Each row is a point on a landscape with many valleys, with its height.
A ball rolls from a point to the lowest of its 2 nearest points, and stops where none of them is lower. Distance is the straight distance between rows; heights are no part of it.
<676> h=438: [-16  14   9  20   2  19   0   5   6  -2   5  14  -2   6 -22   5  -2  -1
   8  -8  18 -21]
<600> h=598: [ 18   0   1  -2  -7   0   6  -8   0  -5  15 -18   4   3   9  -1   1  13
  -7  -1  -6  10]
<254> h=216: [ -3  -2  -5   2   1  -3 -15  16  -6  -1  14  19 -16   4 -27  -8   2  12
  13 -12  -6 -12]
<694> h=127: [-3 14 11 10 -4 12 12 -6 12  2  9 -8  6  5 -1  8 -2  4  2 -7  9 -3]
<61> h=626: [  6  -3  -2  -4   2  -7 -23  10   5  -5  35   1   4   9   6   0   5  17
  -4 -14   2   3]
<659> h=477: [-11   2  -4   1   6   1 -14  20  -3   4  -4  10   2  -3 -14   5  -1 -10
   5  -7  -1 -10]
<267> h=376: [ 11 -18 -14 -19   9 -20 -30  13  -6  -5   3  13  -2   8  10 -15  -1   4
  -9   1  -4   4]
<564> h=639: [ 18 -10  -2  -6  -3   0  18 -13  -4  -2   9 -15  -3   1  -6   1   3   5
   7   4 -15   5]
<770> h=81: [ -7  -9  -3   7   5   4 -10  14   2  -8  26  12 -12   3 -33   0   7  12
  15 -13  -9 -15]
<812> h=478: [ 17 -27 -17 -18   5 -20 -18   1  -9   3 -11  12  -5 -10   5 -18   6 -11
   1  11 -12   6]
<432> h=665: [  5   2  -4  -6  -2  -9 -24   8  -1  -3  21   4   1   8  11  -8  -1  16
  -5 -10   6   2]
<234> h=326: [  1  -1  -3  -6  -7 -14  -6  10  -8   1 -16  14  -5  -1   1  -8  -4  -1
  -5  -2   4  -3]
<97> h=563: [ -1   0  10  14  -3  14  25  -1  11  -5  17  -9   1   7 -20   5   1   7
  14   2  -3 -10]
<627> h=213: [ -1  -4 -10 -16   0 -19 -21  16   1  -2  -7  17   2   6  19 -19  -4   4
 -17   3   6  -1]
<548> h=618: [-15  15   6  12  10  12 -10   8   7   6   1   4  11  -2  -5  15  -3 -13
   4  -5  10  -9]
<804> h=515: [ 11  -9  -2  -1   6  -3 -10   9   2  -3  26  -7   2  -1  -8   6   3   7
   6  -6 -12  -3]
<526> h=758: [ 14 -19 -12 -15  -9 -19  -4  -6 -11   0 -14  10  -7  -8  11 -19  -1  -3
  -8   9  -2   6]
<437> h=486: [ -9   1   2  -1  -6  -3  12 -13  -6   2 -31  -3  -2 -11  21   9  -2 -10
 -15   8   1  11]
<74> h=781: [ -3   4   6   1  -3   7  30 -18  -2  -1 -14 -19   0   3   8  11  -1  -3
  -2   6  -5  15]
<443> h=610: [ 11  -7  -1  -6  -4   0  26 -18 -10   0  -7 -15  -2   0  -3   1   3  -4
   8   8 -15  10]
<175> h=465: [  2  -6  -5  -2   8  -5 -19  14  -3   0  18   1   3  -1  -8   5   1   1
   5  -8 -10  -2]
<329> h=152: [ 14 -21 -14  -9   0 -11 -13   4 -10   4  -6  20 -21  -5 -22 -25   9  -3
  17  -2 -14  -2]
<397> h=126: [ -2  -5  -7 -15  -8 -20 -11   9  -2  -3 -16  18  -2  -1  19 -21  -5   2
 -20   6   9   3]
<418> h=670: [-13  14  10  11   9  14  -2   0   9   8   0  -7  13  -3   3  16  -4 -17
   1  -1   9  -2]
<19> h=437: [ 12 -20 -15 -19   6 -21 -22   8  -7   1  -7  13  -5  -3  10 -17   2  -5
  -6   5  -7   5]
<596> h=647: [ -9   5  14  23   5  24  30  -7  26   0  19 -16  12  13  -8   8  -5   7
   9   2  13  -9]
<691> h=343: [ -4  13   5   9 -12   5  -4   5   8  -1  18   8  -5   8  -8   0  -2  16
   4 -17  15  -8]
<495> h=614: [-14  11   7  13   7  18   6   4  -2   2  -5   5   5  -2 -20  15  -2 -15
   8   4   5 -15]
<325> h=439: [-11   4   5  -2  -5  -8   4  -4   1   4 -29   6   1 -11  18   2  -2  -8
 -18   6   7   4]
<763> h=407: [  3  -7  -8  -8   9 -13 -24  16  -6   3   8   8   2  -2   0  -2   1  -1
   1  -4  -9   1]
<871> h=556: [  6  -7  -3  -6 -10  -4  23 -19  -9   4 -27   1 -11  -8   5   1   2 -11
   2  11  -8  11]
<171> h=521: [  1   1   4   8  -4   7  11   3   6  -4  22  -3   0   3 -16   4   0  12
   9  -7  -2  -9]
<483> h=690: [ -8   7  14  15   4  21  35 -12  19   1   8 -22  11  11  -4  12  -5   3
   3   3   9   2]
<8> h=693: [  7   3  -3 -10  -1 -12 -25   4  -2  -4  10   0   4   6  20 -11  -2  11
 -11  -3   6   6]
<69> h=166: [  6  -6  -8  -4  -9  -8   1   4  -9   5 -16  23 -19  -5 -19 -18   2  -3
  11   0  -4  -9]
<240> h=380: [-14  17   4   2   0   1 -17  -2  10   8  -3  -9  12  -2  25   4  -2  -5
 -10   0  12   9]
<355> h=630: [ 20  -8   2  -5  -4   1   9  -7  -2  -5  19 -11   1   1  -2   0   3  12
   3   1 -11   2]
<110> h=253: [  4  -9 -12  -7  -6 -15  -4   9  -9   6 -18  23 -11  -5  -6 -17  -1  -4
  -1   0  -2  -4]
<451> h=316: [-11   8   4  16   3  16   2   8   4  -6  10  11  -5   4 -34   5   1   2
  12  -4   6 -23]
<766> h=584: [  4  -9  -2  -5  -7   3  29 -24 -11   3 -20  -9  -9  -2   1   7   3  -9
   8  11 -16  15]
<605> h=269: [  1   5  -1  -7  -4 -10 -15  -1  -1  -5  -8  -6   8  -3  30 -10  -1  10
 -18   6   7   9]
<539> h=333: [  4 -11 -10  -7   7 -10 -22  17  -9   2   6  15  -9  -3 -15  -7   1   1
   8  -6 -12  -5]
<256> h=46: [ 18 -13 -11 -11  -7 -11  -9   2 -11   2  -6  20 -19  -3 -12 -23   5   6
   8  -1  -7  -4]
<656> h=209: [  1  -2  -3 -13  -8 -17 -10  -2  -4  -7 -17   4   5  -4  28 -18  -1   7
 -21  10  11   7]
<664> h=762: [ -3   9   8   1  -1  11  26 -22   3  -1  -8 -26   3   3  17   8   0   3
  -8   4   2  18]
<464> h=422: [  2   5   0   3  -6  -2 -10   7   5  -4  27  10  -7  11  -7  -4   0  22
   5 -18   8  -5]
<616> h=721: [ 11  -7  -5 -11   0 -13 -17   3  -5  -4   0  -4   4  -3  16  -6  -1   3
 -10   1  -2   6]
<132> h=732: [ -5   9  13   6   3  17  35 -18  11   2  -1 -27   9   7   7  11   1   3
  -2   1   3  13]
<75> h=321: [ -4  11   0  -3  -1  -7 -16   1   3   2  -3  -8  11  -5  27  -1  -1   2
 -15   2   8  10]
<197> h=573: [  6  -9  -4   3   8  -3 -17  10   6  -8  40  -1  -1   5  -5   5   7  17
   5 -15  -7  -3]
<634> h=390: [ -7   2  -2  -4  -8 -10   0   2  -5   5 -22  10  -1  -7  11  -1  -4  -7
 -10   2   5   2]
<621> h=790: [ -7   4  10   8   4  18  42 -22  -2   2 -15 -17   2   7  -2  16  -4  -7
   0   6   0   9]
<223> h=566: [ 15   1   1  -7  -3  -3  -9  -6  -1  -8  18 -16   7   3  17  -3   2  13
 -10   0  -2   9]
<761> h=761: [-11   6   9   9   6  18  33 -15  -4   0 -16 -10   3   3  -9  13  -4 -14
   7   8   0   1]
<134> h=304: [  0  -9 -11 -18   8 -17 -30  21  -3  -3   0  17   1   9  13 -13  -4   0
 -13   2  -3   2]
<638> h=533: [-10   8   9   3   1   5  13 -13  -1   5 -23 -10   6  -6  19  15  -1 -12
 -10   8   1  10]
<614> h=643: [-15  19  12  11   9  15   5  -8  13  12  -5 -13  13  -5  11  18  -3 -16
  -4   3  13   3]
<480> h=215: [ -8   2   1  15   0  12  -1   9   4 -10  18   9 -13   4 -36   2   5   9
  16  -8  -2 -22]
<3> h=604: [ -8   0  15  21   0  24  36  -5  19  -7  14 -10   6  12 -20   4  -1  10
  12   6   6 -13]
<559> h=346: [-2  5  2  0 -2  0  4  0 -4  2 -8 -5  3 -4  1  7 -2 -9  1  2 -4  2]
<78> h=773: [  8 -12 -10 -13 -14 -20   5  -3  -6   0 -26  17 -10  -7   9 -21  -2  -1
 -12   8   5   3]
<388> h=418: [ -6   4   0   2   1  -4  -9  12  -3   5  -8   7   4  -5  -4   8  -2 -12
   1  -3  -1  -3]
<81> h=251: [ -1  14   5   6  -7   7   1   1  11   2  18  -3   2   6   0   4  -3  12
   3 -11  11   0]
<15> h=480: [  7  -1   0   5  -6   0   0   3   5  -4  27   1  -5   8 -11  -2   1  18
   9 -11  -2  -6]
<598> h=527: [  6   6   1  -5  -1  -2 -12  -6   3  -4   8 -24  12  -3  24   2   4   7
 -11   4  -3  14]
<819> h=256: [-3 13  8  7 -1 10 10 -5  3  5 -4 -8  2  0 -3 10 -4 -5  0 -1  4 -1]
<90> h=244: [  8 -19 -14  -7   8  -8 -18  13  -8   4  -3  16 -15 -10 -22 -13   7  -4
  17   0 -15  -7]
<560> h=479: [ -3  10   5   3   2   6   1  -7  11   0  10 -27  11  -1  19   8   4   3
  -8   2   1  13]
<738> h=726: [ -8   5   7   8   6  14  20  -6  -4   4 -14  -7   4  -4 -11  17  -4 -18
   7   7  -2  -2]
<532> h=675: [-14   2   3  11  11  16  14   2  -6  -1 -11  -2   5  -5 -22  17   0 -22
  12   9  -6 -13]
<127> h=526: [ -2  -1   1  -4  -8  -1  23 -15  -9   3 -29  -1  -5  -5  11   8   0 -11
  -6   9  -4  10]
<663> h=109: [  1   1  -3   2  -6  -4  -5  10  -7  -2   1  19 -15   2 -26 -12   2  10
  10 -10   0 -12]
<281> h=514: [ 30 -29 -16 -18   7 -15 -14  -8  -9   3  -4   7  -7 -10   4 -20   8  -8
   6   8 -14   6]
<357> h=589: [-13  15  11   8   6  17  15 -14   7   7 -16 -17  10  -3  16  20  -2 -16
  -6   5   6   7]
<126> h=550: [-19  10   1  11  10  11 -14  17   1   2   1  11   7  -1 -15  10  -5 -12
   9  -8   4 -16]
<280> h=742: [ 14 -10  -7 -12  -6 -16  -9  -6 -11  -5 -10  -2  -2  -7  17 -11   0  -1
  -9   7  -3   9]
<525> h=545: [-11  16   9  19   6  21   9   0   5   2   1   5   4   4 -17  12  -5  -8
   9   1  14 -20]
<373> h=434: [ -9  16   6   5   0   6  -7  -7  12   3   1 -20  14  -3  22   8   1  -1
  -7   2   7  10]

Call two points neighbours if one is among the 2 nearest of the other. Go from one point of each pair to the other, from neighbour to neighbour, staying as low as possible. Name the highest point that can't be avoided.
<770> and <256>: <254>
<694> and <397>: <418>
<663> and <397>: <564>
<256> and <663>: <69>

Where does a ball stop that starts at each point below?
<664>: <694>
<19>: <397>
<600>: <397>
<659>: <694>
<871>: <256>
<240>: <397>
<15>: <694>
<761>: <770>

Two balls start at each pair of points below. Name the first point that both come to, or write never.
<74> and <443>: never
<564> and <526>: <256>
<126> and <171>: <694>
<97> and <418>: <694>
